Each row is a point on a landscape with many valleys, with its height.
A ball rolls from a point to whichever of its 5 nearest points has the largest drop for the distance, and stops where none of them is lower. Distance is the straight distance between rows; heights are no part of it.
K_284 height 655: [127  63  77 132 151  98 148  34 115 146 129 125 104 134 199 166 139 101
 156]
K_614 height 411: [157  99 100 110  77 149 114  75  91 139 106 110 130 137 209 180 140 133
 129]
K_139 height 415: [112  92  98 144 180  92 165  45 160 170 123 119 110 123 211 143 129  70
 151]
K_121 height 84: [109 122 102 147 169 103 145  74 173 189 130 112 120 117 217 131 133  78
 136]
K_812 height 328: [157 170 114  79 100 168 118 153 134 102 101 101 106 139  76 122 162 140
  95]
K_669 height 395: [151 149 145  88  88 156 128 150 114  97 119 131 105 137  45 100 153 149
  96]
K_716 height 213: [ 83 144 172 174 132  77 130 108  93  82  89 152 151 126  47 109 114 120
 163]
K_535 height 389: [153 159 136  97 102 162 117 161 134 116 127 120 134 129  77 113 130 144
  93]
K_751 height 449: [107 100 126 158 179 127 144 108 186 175 157 119 121 113 201 142 107  91
 167]
K_594 height 366: [143 169 126 104  69 174 185 130 101  99 104 115  68 144  31 105 145 155
 126]
K_402 height 74: [143 103 182 117  81 159  93 142 125 122 137 147 133  88  92 126 138 180
  59]
K_220 height 582: [119  83 138 145 153 129 128 115 167 155 153 118 121  97 186 166 106 122
 147]
K_833 height 273: [136 177 105 103 146 131 131 169 127 132 125 123 138 143 114 102 129 133
 119]
K_134 height 73: [138 151  97 118 151 108 130 103 163 184 114 113 131 114 206 136 153  83
 119]
K_956 height 499: [141  98  90 126 107 130 132  62 116 160 113 105 111 129 204 172 143 111
 142]
K_620 height 561: [120  67  85 130 166  88 163  29 144 159 129 127 126 129 199 160 136  87
 156]
K_746 height 338: [145  55 103 126 121 136 118  86 104 108 148 125 108 134 168 201 139 140
 166]
K_735 height 251: [105 178 116 127 115 130 174 144 102 106  98 129 132 167  73  99 109 137
 157]
K_195 height 266: [114 131 191 139 116 104  96 123  98  94 126 168 143 141  37  77 133 153
  94]
K_837 height 268: [109 159 142 144 148 112 118 171 107 105 131 143 163 143  80  80 103 118
 130]
K_28 height 392: [151  82 124 117  88 143 122 102 114 114 134 110 116 109 180 192 137 148
 140]
K_60 height 380: [135 147 138 108 121 142 110 178 131 112 137 138 147 125  94 105 118 138
  99]
K_798 height 379: [141  32 141 123 112 125 110 117 114  69 147 149 111  89 135 198 134 184
 127]
K_980 height 596: [104 120 147 157 156 128 105 163 161 167 171 139 143 104 175 120  89  98
 146]
K_710 height 306: [130 165 135 108 118 140 147 161 114  97 113 133 131 150  47  94 124 136
 126]
K_547 height 505: [122  78 115 134 141 122 137  79 148 144 137 104 107 123 196 183 135 115
 157]
K_638 height 454: [127 152 120 131 147 147 119 167 154 162 152 116 146 121 159 120 115 113
 125]
K_657 height 536: [141 157 105 115 132 147 110 127 169 159 119 107 135 114 190 136 139 108
 111]
K_613 height 601: [110 107 169 161 145 136 109 162 144 149 169 151 146  84 150 125  95 139
 128]
K_898 height 214: [ 97 203  89 144 172  96 181 163 126 138  97 121 142 173 124  93 118 115
 159]
K_148 height 101: [108 130 175 155  92  95 136  94  78  92 112 153 113 149  21  98 134 148
 135]
K_973 height 295: [159  64  71 109 104 131 123  69  86 116 142 116 101 151 185 178 154 145
 160]
K_846 height 321: [137 125 182 139  84 119 104 121  83 101 123 166 121 141  14  77 157 163
  78]
K_708 height 326: [121 171 104 131 177 117 124 160 166 167 125 118 147 133 173 102 129  97
 135]
K_526 height 104: [122 189  87 125 162 115 157 159 153 143 104 106 139 164 137  96 146 117
 130]
K_372 height 305: [129 168 110 139 166 121 120 184 143 136 133 129 150 139 132 101 114 100
 131]
K_936 height 487: [122  91 169 142 113 135 114 145 140 142 151 138 128  77 151 146 104 161
 112]
K_295 height 187: [101 180 136 150 162 100 154 166 114 106 108 136 159 157 103  99  99 114
 174]
K_641 height 453: [128 132 160 120 114 145 103 165 135 136 147 141 148 103 112 115 121 136
  98]
K_91 height 387: [108 145 168 144 154 116  97 175 120 120 151 156 158 115 104  84  96 124
 119]
K_630 height 304: [132 184 102 114 135 145 166 154 127 117 105 123 124 166  87  98 132 146
 128]
K_260 height 586: [106  69 144 160 174 126 139 126 172 149 179 135 107  98 168 168 106 133
 158]
K_814 height 372: [157 136 172 105  82 140  94 142 117 102 132 144 130 121  40 110 142 161
  58]
K_687 height 615: [127 109 140 138 129 140 121 126 154 151 152 117 131  97 183 166 112 130
 130]
K_869 height 369: [136 175  84 120 164 117 133 132 164 168 119 101 140 124 185 109 152  98
 110]
K_844 height 433: [116 132 160 159 164 106  89 176 126 132 148 156 178 121 120  84 101 108
 125]
K_55 height 344: [155 154 122  88  89 164  98 144 144 124 108 100 120 118 139 145 151 130
  93]
K_435 height 184: [ 93 136 178 163 123  75 128 116  87  78  96 146 140 137  34  96 114 130
 139]
K_197 height 180: [153 189 100  92 118 159 122 161 146 122 101 104 127 140 122 120 154 126
  99]
K_734 height 222: [126 133 150 129  77 119 142 108  79  90 111 149 100 139  18  86 143 150
 121]
K_332 height 335: [151  47 106 114  92 144 116  95  91  93 141 126 107 133 166 201 140 156
 153]
K_560 height 302: [122 168 116 116  93 156 180 138 110 113 103 130  99 166  46 105 122 137
 139]
K_83 height 357: [143  82 158 110  92 155 103 127 136 119 139 138 127  77 155 175 126 165
 101]
K_370 height 377: [112 161 129 148 181 113 118 190 134 140 142 132 165 146 138  93 106  98
 139]
K_34 height 119: [147  59  88 123 119 129 132  68 100 126 132 111 103 150 184 188 144 130
 156]

Where does a ball stop that starts at each point below?
K_669: K_295
K_620: K_134
K_60: K_526
K_751: K_134
K_370: K_526
K_798: K_34
K_980: K_526

Call two points neighbours if one is among the 5 nearest of the other. Go from one point of each pair to the other, from neighbour to neighbour, staying as low as possible. Name the highest point that can't be avoided.
K_148 and K_295: K_716
K_526 and K_197: K_833
K_402 and K_34: K_798
K_134 and K_295: K_708
K_197 and K_402: K_814
K_295 and K_526: K_898
